Points, in no order, along strands that fork, close into loops and pass close to each other.
Points whose rows are less than 77.7 apart are linked; no others are. Some points are linked to none.
q572: [-25 -49   9   6 -41   4 -41 -25 -13  26 -24 -27 -30 -26 -10  11  -4  22
   9 -16]
q702: [-11  14   8 -26 -42   8 -27 -11 -11 -25   8   1   9   8  -2 -20  27  33
 -21   2]
q822: [  6  -2  18  11   6  -7  -8  19 -57 -20  29   9  16   0  41  29  14  -9
 -10   9]
q666: [-27  46 -13  -7 -16  -2   6  24 -35 -13   4  41  15   6   5  19   7 -12
 -22  -3]
q867: [ -8  24  14 -25 -16  36  -7   8 -20  27 -24   7  57   8  21 -11  34   5
 -33  -6]
q849: [-17   9 -17 -17 -10  13 -23 -10 -13 -22  16  12  -1  19 -20 -15  17  29
  -4 -17]
q680: [-18  22  14   9 -21 -22  -9 -20  -6  28   4 -21  -6 -12 -30   5  -4 -25
  -3 -19]
q266: [ 25  -4 -19   5  14   2 -17 -17 -12  28  -4  -7  13 -12   0  10  20  18
 -10 -48]
q701: [ 34   6 -10 -19 -12 -20  17  10  24  -2  12   0  10 -21  32 -31 -20 -30
 -53  -1]
q959: [-20  23   6 -21   1  -1   5  30 -32 -27   6  -8 -31  28  27   7  16  -5
  12  23]
q479: [-40  17  -1  26 -11 -32  22 -13  -5   8  -6  11  -2  -9 -32  23 -18  -9
  55   0]
q68: [ -3  42   6 -22 -27  -2  10  26   0 -13  -1  21  35  -5   6  -2   4 -19
 -33 -13]
q473: [-10  33 -24 -22  15  10  14   6  20 -29   1  34  -9  28  -8 -24  19 -14
 -17  12]
q987: [  9  -7   0  28  44 -14 -11   4 -42  15  15   5 -38  22  14  32   3   5
  16  -5]
q601: [  1  15  13   6  -6 -25  -2  12 -26 -20  27   5   2 -21 -21  11  -5   2
  18   7]
q541: [ 19 -12 -14  16  11 -20  55  -5  64  -1 -17  12   5   2 -11 -32 -31 -10
   5  39]
q97: [-10  36   8 -15 -19  -3  23  42  12 -37   3  13   6   4   7  -5 -13 -37
  -6  12]
q457: [ 16   0 -10  18  14  -7 -14 -22  13  26   1 -18 -23   0 -29   9   3  14
  -8 -49]
q739: [ -7 -50 -12  25   0  -5 -29 -17 -26   0  -3   6 -12 -44 -12  38 -11  20
   0 -44]
q297: [ -5 -69  11  42 -10 -11 -27 -36 -42 -11  16  12 -11 -25  11  25  -2   8
  -4 -27]
q852: [ 18  22 -16  12  39   1  31  18  10  -6  -9  40   5 -13 -26   3  16  -6
  23   8]
q303: [-31 -28  27   6  28  45 -35 -12   5  59 -24 -29  14 -24  22  23 -21  30
  12 -10]
q397: [-15  21   7  -4 -40 -37   1   3  -6  -1  -7 -24 -31  26  -1   0 -13  -2
  29   2]
q540: [  5  -6  17 -26   6  21  -1 -13 -29  15 -27 -40  39  37  38 -10  16  26
  -7   6]
q651: [ 24   7  -5   4 -25 -10  -9  -1   4 -29   9  -2  11 -32  10   4  16  34
   8 -30]
q561: [ 51   8   1  -1   7  -8  -1  11  17  -4  -3 -33 -14  -5  18  31  -6  29
  -3  -6]
q328: [ -6   9 -12 -24   0  14   7   6  -7 -16 -15 -25 -18  46  27   2  23  -3
  12   7]
q150: [ 45   0   7 -11 -25 -19  -4  -2  31   2   8 -27   5 -16  11 -25 -18  -4
 -35   7]
q476: [ 19   3   3 -36  13  -7   5   6  25 -34  51 -13   3  -1 -21  -4 -11  -4
  -6  22]
q8: [  6  15  -3  11  22 -28  -2 -17   9  13  12 -18 -26   5 -35  -7 -13 -21
   2  -6]
q202: [-27  20 -32   2 -35 -16  -3 -28   5 -10 -15  30 -14  -6 -18  -9   0  18
  18 -42]
q632: [-21 -31  -4  23  22 -11 -34 -24 -48   3  40  -7 -30  12 -29  -9   9  -3
  -6 -24]
q794: [ -2  -5   0 -18  -5  31  20  30  20 -54 -19  36  13   8  -8 -19   9  10
  10  49]
q958: [  0 -59  11  26  23  17 -33 -38 -49  32  -9  -6  23   3  34  29   2  19
  -9  -9]
q766: [ -2  -4 -13  -4 -10  32  32  39  48 -33 -30  30  -6   5  23 -32 -28 -27
   7  18]
q173: [-11 -28 -16   3 -11   0 -26 -28 -42   2 -10 -10 -28  16  16  14  16  25
  15 -26]
q322: [  3   2 -14  14  26  -1  31   0  25  -7  -4  24  26  -5 -49 -11  14 -16
  13  34]
q348: [  7  13  -6  15 -13 -23  -1 -37  38 -11  19 -11  10 -17 -25 -39 -12   3
 -24 -31]
q678: [  4 -24  18  15 -27   9 -33 -17 -27  34 -10 -34 -33 -13  -2  48 -14  18
   0 -11]
q70: [ -4 -12   9  13  34  15   7  31 -32 -24  23  39  -6   6  -5  -4  13 -22
  14  47]
q393: [ 35  10  22  -3   5 -17 -16  20 -14  23  14 -35   1 -15  13  34   3   1
 -10  -6]
q711: [-10 -30  -1  43  31  -9 -15 -17 -37   6  31   5 -36  17 -16  25   0  -1
  11  -7]
q780: [ 16  18 -26   0   6 -25  25  -4  36  -1  -9   1 -40  26  15 -44 -15 -11
  -3   7]
q965: [-39  -6 -14   3 -31  18 -32 -25 -34  16 -13  13   8 -30 -24   0  22   5
 -10 -29]
q928: [-14   5  26 -29 -28  26 -37   3  -9  57   0  -9   9 -17   6  -8  16  -2
   1  -7]
q30: [-20   2  26  -6 -22  10 -30  -5 -13  43  19 -14   0 -20 -35 -20  17 -17
  -9 -10]
q534: [-14  27 -15  -7  23   7  -3  -5  -7 -35  20  28 -10  28 -25 -19  26   9
   1   3]
q179: [ 23   5 -16 -23  18   8   6  33  15 -40  11   1  14   0  29   4   9   0
  -5  -3]
q336: [-23 -19  18  -2  20  47 -22 -21  17  52 -20 -21  32 -19  24 -13   2  30
  15 -31]
q860: [ 27  13 -14   0  29   2   9  -3  -4  31 -23 -20  25  10  35  16  26  17
  -8 -31]
q417: [ 32  -1  -3 -17  20  13   5   5 -18   0 -25 -44  39  22  44  12  10   7
 -14  -8]
q191: [ 17   7  12  -4  20  -1 -20   8 -54  17  15 -15  18  -8  19  26  20  -7
 -15  -5]
q24: [  3 -28  20  12  19  14 -22 -20 -53  38  10  -6  46  -9  34  20  16   9
 -14   2]
q977: [ 22  10   8 -11 -25  -9 -15 -26  24   5  17 -17  -3  -6 -11 -54   2  -3
 -31  -7]
q81: [  9  -4  -5 -25 -11  23  22  28  50 -53 -17  23 -11   6  13 -25  -9   8
  17  25]
q170: [-12  14  25   8   8 -25  25  34  15   3  -3  -3   2   3 -26  16 -15 -33
  30  41]
q579: [-22  12  15  24 -24 -41  18 -15  21  -4  -9 -17 -18   7 -15   7 -31   2
  41  11]
q296: [-29  26  21 -11  -7  -3  30  34  13 -18   6  18  10  12 -18  -2 -12 -42
   7  46]
q521: [-20   5  18   6   0  -4   4  35 -59 -32   6  13  -3  23  42  21   5  -9
  12  27]
q157: [-11  -6  -4 -19  22  35  14  44 -13 -42   3  35   3  12  -5  -4  12   1
   8  51]
q255: [  2  -2  -9  16  59  -4   7  17 -28  -4  23  18 -15  19  22  13  17  -5
  14  15]
q94: [ 31  28 -11  -8   3 -18  18  14  19  11 -13  -4  -6  -4  35  -2   1 -31
 -24 -20]
q553: [ 23  14   3 -29 -45  21  -8   2   4 -26   0  -5  36  -2  26 -20  24  26
 -33  -3]
q427: [-15 -67   4  30  -1   8 -36 -55 -47   5   8  17  13  -1  44  20   3   4
 -14 -20]
q810: [ 44  17  14  13  15  -8   9   4  41  -5  -1 -32 -41   8 -12  28 -20  16
  -7  -1]
q151: [ 14  -2   4 -11   6 -17  19  -1  64 -32  32 -10  15 -11 -13 -12 -43  -9
  -1  19]
q366: [ 19 -21  -8 -16  48  14  17  16  23  -4  -1   0 -31  23 -33   3 -10  -6
  25  50]
q76: [-12   6 -18  29 -17 -24   6 -34  34   1  -2  16  -4  -6 -29 -23 -19  12
   5 -44]
q204: [-49  38  -7  20  -4 -12  20 -11  -5   5   4  33   2  10 -42   1  -1 -14
  26  -6]
q57: [-39 -20   6  -9 -15  43 -40 -12 -26  49 -12   8  17 -48   0  15  15   3
   2 -13]
q609: [ 14  -2  25  -5  -1  18 -20  12  -5  65   0 -30  11 -28  10  16   8   3
  -7 -15]
q123: [ 17  10 -19  30  23 -26  19   9  15   7 -11  17  -8 -18 -14  18  -1  13
  24 -23]
q441: [ 21  -3  -3  10  34 -14  26 -14  61 -16  15 -17  -8  -1 -28 -14 -27  -1
  14  25]
q855: [ 12 -24 -15   9   8   0  47  -5  60   3 -15   7  33   9 -29  -9 -12 -28
   1  49]
q787: [  6 -46 -11 -15  -9  11  47  12  29 -17 -14  -8  27  13 -41  -2 -11 -33
  15  57]
q250: [ -7 -34  32  12   8  25 -41  -6 -20  66  -7 -22 -13 -22  -7  31  -8  18
 -14  -8]
q25: [-44   8 -27   9 -37  -8 -11 -26 -27 -15 -12  34  -1 -18 -37  10  -2   2
   2 -29]
q859: [-17 -21  15  -9 -41  -8 -36 -29  -7   6  -2 -32 -26  -5 -23 -19  -2  15
  16 -17]
q295: [  5 -12  -5   0   1  30 -16 -23   4  31 -13  -6  36 -20  17 -15  26  42
  -4 -30]
q755: [-42  29 -11  16   2  -9   8  21 -37 -15   6  56   5   0 -19  18   3   3
   8   4]
q47: [  7 -42  10 -21  20  13  24  20  21 -16  10  -2   6  15 -32  -2  -7 -13
  15  65]
q501: [  1  32 -23 -17 -10  -4  20  -8  21 -20  -6  24 -17  22  18 -43  -4  -7
 -22  -4]
q772: [ 16  10 -15 -16  -8   8  13  40  44 -36 -24  -5 -13  10  59 -14 -28 -33
 -11   2]
q530: [ 31   6 -28   5  32 -13  42  12  51   3 -12  18 -21   8  11 -31 -32 -14
  -5   5]
q933: [ 10  16  22  -5   6 -18  26  23  39   0   3 -29 -23  16   0  10 -32 -29
   4  38]
q200: [  6   3  -9 -12 -52  -6   6 -13   7  17 -35  -7  -9   7  44 -33   1  12
 -17 -20]

A tip is a point with one link. Name the tips that can be reached along the links from each point below, in the order of the rows.
q479 -> q397, q933
q852 -> q476, q553, q366, q123
q70 -> q632, q772

A fork is a point with three links, a tip a point with one. Leave the first point through the second and follow the links. Name the first fork or tip that comes.
q632 / q711 -> q772
q933 / q170 -> q397
q965 / q25 -> q94
q553 / q702 -> q541
q397 / q579 -> q933

Name the points in between on the shortest way along the links from the first point to the second, in order.
q933 / q579 -> q170 q296 q97 q68 q666 q755 q204 q479
q476 / q473 -> q151 q441 q541 q530 q780 q501
q457 / q25 -> q8 q680 q30 q928 q57 q965
q250 / q328 -> q609 q393 q191 q822 q521 q959
q928 / q739 -> q609 q393 q191 q24 q958 q427 q297
